Each row is a point on a tangle of strands that fork, close into loops and nearly touch. The rows are in no order.
In the rows, zero is written as 128.
Two points are linked if the straight distance between their rows is under 99.9. Some points are linked to none.
dafu: [170 152 108 102 148 102 155 119 123 156 125 105 149 132 103 125 141 123
 134 109 120]
fik: [168 106  95 126 116 155 129 114  84 200 139 125 123 141 132 175 124  99
 115 112 100]
res: [159 154  94 104 168 108 153 124  95 142 107 144 152 141 114 148 163  87
 129 117 129]
bavu: [136 102 130 151 146 170  67  83  96 155 137 119  88 168 183 137  96 107
 129 110 130]
Tib: [ 83  89 109 155 141 121 115 137 142 134 140 118 146 146 150 141  94 100
 110  82 128]
Gopig: [ 78 136 129 138 139  93 159 136 149  87 126 157 105  92  91 124 171 129
  90 169  36]
Kimet: [119  87 119 169  95  88 148 126 164 119 132 102  77 148 134 116 112 146
 157 140 134]
gegug: [ 98 174 101 148 145  58 116 193 146 123 115 127 136 171 151 161 147  83
  95 159  99]
Gim: [ 91 167 130 123 124  49 158 161 152 125  78 120 104 146 131 111 148 122
 120 150  40]
mavom: [113  97 166 167  95 121 112 116 134 129  94 137  49 132 177 126 107 138
 133 167  84]
Rugav: [216 112 139 102  98 159  80 111  80 152 161 130  84 125 159 168 133 203
 152 154 144]
fener: [113  84 143 173  99  91 136 143 144  94 106 126  53 148 159 136 126 163
 174 154 150]
rigad: [107 150 131 137 127 113 115 157 126 182 122 134 147 160 149 163 135  43
  85 119  76]
vesev: [104 147 137 117 142 140 143 106 132 126 139 139 182 151  79 110 149  69
 142 108 161]
Dezes: [142 183 132  99 142  69 111 147 131 116  89  89 143 159 127  98 142 132
 116 161  98]
zez: [113 148  95 157 119  91 157  90 166 157 121 127  61 138 155  71 124  87
 124 135  84]
Boza: [ 83 120 192 112 125 151 113 122 151 104 128 155 142 113 112  84  96 123
 106 144  56]
levep: [169 130 157 106 101 195  87  78 102 131 146 117 137 114 123 104 119 162
 161 109 197]
kebo: [136 127 127 133 139 142 131 138  99 179 125 128 151 153 145 168 122  63
 113  99  95]
finu: [ 77  84 120 163 127 119 156 165 167 126 154 147 128 110 122 160 121 120
  95 116  80]
fatum: [152 202  84  94 166 114 109 146 109 122 125 113 189 152  97 161 172 144
  85 157 164]
fanan: [194 108 120 128 100 149 147 110 133 157 154 117 130 140  97 147 138 149
 171 138 185]
Dolu: [175 107  82  92 137 145 168 136  81 126 144 143 136  75 105 127 136 188
 148  93 148]
dov: [174 117 129  96  96 221 105 104  68 151 135 128 152  94 101 128 136 177
 137  97 171]
dupim: [ 87  78 164 158 129 139 101 134 122 115  93 162  73 144 163 162 116  99
 145 153 144]
nuna: [128 113 123 139 127 162 124  87 130 132 147 142 151 147 100 123 126  86
 164  98 189]
Butob: [111 114 165 123 110 129 124 123 146  94 131 102 117 115 133  75  78 165
 166 120 142]
lev: [ 98 182 114 116 148  81 122 179 162  77  98 118 190 142 118 130 146 131
 101 140 154]
neki: [166 103 101  81 107 191 135 147  63 148 137 148 142  74 107 131 136 201
 151 102 174]
Zagut: [150 110 169 160 105 114  79 113 136 139 126 106  59 151 204 130 104 139
 146 164 129]
setev: [ 66 126 103 166 133  90 193 120 120 111 119 160  89  88 121 157 176 112
  93 152  49]
bamav: [164 158  90  84 170 123 125 116  83 161 124 128 114 104 136 113 148 134
 106 126  51]
Sok: [138 183 117  90 128 135 156 145 146 139 116 110 205 116 111 124 149 136
 109  87 180]
tegut: [ 77  74 140 165 138 135 130 110 152  85 146 158  95 116 119 140 107 118
 128 159 113]
soko: [120  75 122 169 133 130  92 129 115 149 130 100 101 161 180 151  90  97
 129 100 143]
vuzu: [ 66  99 120 157 145 121 170 113 166  89 151 161  92  90  92 116 142 124
 118 160  81]
figap: [ 71  91 149 168 136 149 102 119 153 116 149 157 108 133 125 124 113  70
 133 143 102]
tekuz: [102  96 174 138 114 125 141 113 150  93 120 130 105  89 119  95  98 154
 126 154  55]
Kovis: [112 108 141 164 149 155  87  71 101 136 120 130  94 137 188 104  87  69
 131 108 110]
Beno: [182 141  53 106 145 118 191 129  97 133 151 127 156  92 104 128 154 184
 141 102 167]
vaf: [ 88 152 124 100 135 111 167 170 160  96  97 131 203 114 112 119 140 130
 111 102 175]
Mil: [ 75 116 110 151 153 117 129 157 172 133 171 128 157 142 139 139 112  95
  93 102  98]
bem: [140 125 170 135 119 148  70 124 175 116 152 126 116 168 144 144 143 159
 157 142 203]
fomu: [135 107 120 164 106 134 122 129 142 118 146 114 144 143 145 135 119 152
 154 102 238]
nefov: [103  93 148 155 110 152 100 122 158 110 143 139 125 161 128 132 113 141
 151 130 208]
vob: [ 75 120 144 124 123 118 183 158 137  75 108 179 174  95  65 163 149 132
 107 149 112]
Sikuz: [140 155 134 102 143 161 106  85 138 126 160 109 153 112 104  79 110 127
 128  95 134]
rez: [160 154 118 106  77 208 133 104  96 138 149  98 154  54 146  99 136 154
 143  94 215]
til: [ 90  83 126 154 118 127 184 143 131  86 106 186 137 109  81 161 129 124
 141 140 132]
gazo: [100 106 102 176 117  81 180 124 169 135 121 128  95 141 131 101 132  99
 136 131 101]
Salan: [186 105 113 113 133 124 122  85  76 147 134 101  80 117 157 118 100 160
 163 119 113]
gumo: [108 130 151  98  98 150 133 136 147 122 111  91 166  98 117  97  99 133
 134  81 178]
neruz: [197  92  89 124 113 158 151 117 102 178 152 155 130 129  85 166 142 139
 154 130 149]
fen: [113 120 160 141 137 137 119  96 142 141 142 131 122 140 124  89 105  69
 134 130  89]
lof: [ 81 158 135 141 119 119 112 147 145 174 116 160 118 130 168 143 110  58
  86 124  50]
siki: [148 103  87 147 154 175 129  85 103 142 160 150 149 150 114 146 154 106
 144 102 181]
geki: [175 133 156 116 130 144  62 114  96 128 139 127 105 180 181 163 151 146
 132 132 152]
sote: [102 155 138 117 159 130 120 144 146 131 119 150 168 154  93 122 143  59
 136 128 109]
bebe: [101  78 157 165  91 135 129 137 177  85 130 150 106 130 103 139 123 156
 150 152 201]
kiz: [182 154  64  88 150 103 161 158 106 137 141 115 153  91  97 130 173 189
 114 128 115]
suvev: [135 113  77 137 173 142 126 102 112 141 163 119 153 144 120 137 138  74
 122  88 131]
kun: [161 221 103  85 126 120 149 149 130 130 103  78 183 109 118 107 162 153
 100 137 181]
sil: [114 149 189  93 142 153 108 113 138 107 121 117 161 133 119  70  72 123
 129 120  81]
gos: [ 82 121 120 146 129  84 150 194 155 105 113 132 145 111 128 159 132 136
  90 115  88]
miv: [107 129 141 167 118 117 125  98 171 145 127 119  73 142 154  82  95  93
 126 144  64]
reda: [151 189 126 129 170  97 121 104 140 147 137 105 120 146 172  79 120 101
  97 140  55]
sez: [ 88  84 129 166 102 120 177 151 164  97 106 165 131 109  82 139 122 168
 157 143 167]
Lozek: [182 114  85  97 143 159 160 147  84 175 146 170 137 109  83 155 164 127
 122 133 107]
borib: [ 93 172 112 151 134  55 139 175 159 104  89 131 135 167 119 139 166 111
 112 177  77]
bisi: [113 166 162 101 133  68 150 165 145 114  71 108 141 145 118  99 130 137
 131 135  82]
Damu: [ 72 158 117 126 156  95 118 199 167  78 122 126 171 132 114 156 138 140
  82 149 115]
tivur: [111  81 190 147 103 147 119 124 138  96 112 141  75 115 137 119  82 152
 122 172  73]
teze: [162 141 146  95  75 193  97  97  84 128 141  95 124  74 154  99 128 188
 152 110 221]
vol: [178 138 165 113 137 126  69 134 142 114 154 116 113 183 179 153 174 151
 139 120 203]
zak: [103  83 168 150 125 113 102 151 126  81  96 159  75 161 171 161 126 144
 159 147 175]
legu: [ 94 158 173  89 126  92 155 165 148  85  64 121 164 116  94 109 136 130
 129 139 114]
bekod: [194 131 117 104 102 153 136  89 121 162 160  99 124 113  90 108 116 152
 147 126 151]
bazub: [ 74 132 161 103 111 129 177 154 152  82  76 153 158  76  79 118 135 145
 120 128 127]
pef: [188 110  92  96 138 133 139 111  70 148 150 132  99  90 120 115 112 160
 141 108 107]
rodis: [141 188  94 123 153  79 115 146 148 156 137 108 145 176 129 155 159  97
  93 161 100]
bupof: [145 133 166 113 106 118  94  94 124 105 130  95  99 128 152  92  88 161
 189 130 167]
tifaf: [123 177 126 108 174 101 116 153 111 125 104 131 170 158  95 125 170  72
 128 145 127]
sifak: [140 194 125 101 159 118  81 128 106 115 106 117 189 163  94 130 158 112
 109 157 156]
Torer: [168 114 106 148 100 165 137 118 115 130 136 117 169 126 136 144 111 166
 148  87 230]
mudu: [134 159 143 106  81 196 143 120 124 147 118  81 161  70 129  86 116 137
 118  89 202]
Far: [174 133  77 102 176 129 152 131  73 156 131 175 144 132 107 157 170  93
 111 135  84]
kuri: [ 98 115 147 123 125 126 150 138 165 112 116 106 157 117 107 108  94 143
 134 108 139]
nedul: [199  91 107 107 102 165 103 138  77 137 179 142  85  88 140 149 128 210
 153 155 133]
tafe: [ 55  80 124 162 130 132 135 142 127 123 148 156  93  92 137 168 119 120
  77 121  66]
somib: [165 150 190 100 120 162  69  81 101 111 132 109 127 133 158  87  88 165
 169 131 168]
vomi: [168 124 139 147 114 111 112  91 112 159 124 100  60 148 190 109 103 138
 157 136 118]
zivel: [ 52 114 135 160 109 127 130 144 144 158 132 165  92 103 162 160 114  67
  85 117  60]
bobi: [122 156 108 133 146 104 127 153 166 147 141 102 170 160 119 137 127 108
  79 119 109]
zus: [176 170 101 106 169  86 145 108 113 152 134 102 107 133 138 100 140 111
 117 134  79]
Datu: [195 102 139 128 117 154  78 108  77 157 145 113  98 151 162 170 123 168
 145 123 158]

A tip is a point with one link. Name the tips that can be reached along the links from each point below, in the order of the rows.
pef => kiz, sil
Far => fatum, bamav, suvev, reda, bekod
vuzu => dupim, setev

A piece is all that can be reached along the links. How many separate loops has the piece of each point below (a circle has one, a figure eight two, a Y none), and how many tips (points with one link)?
til => loops 0, tips 6
vomi => loops 1, tips 2
res => loops 0, tips 5
figap => loops 0, tips 2

Name the points in between on the shortest way along the links from the first point to the second, in order.
tivur / bupof => mavom, Zagut, vomi, Salan, pef, Dolu, neki, dov, levep, somib
soko / sez => Tib, Mil, bobi, rodis, gegug, borib, Gim, bisi, legu, bazub, vob, til
legu / geki => bazub, vob, til, sez, bebe, nefov, bem, vol
fanan / suvev => neruz, Lozek, Far, res, tifaf, sote, vesev, nuna, siki
lev / rigad => Damu, gos, finu, tafe, zivel, lof
setev / Kimet => Gopig, vuzu, tegut, figap, fen, miv, zez, gazo
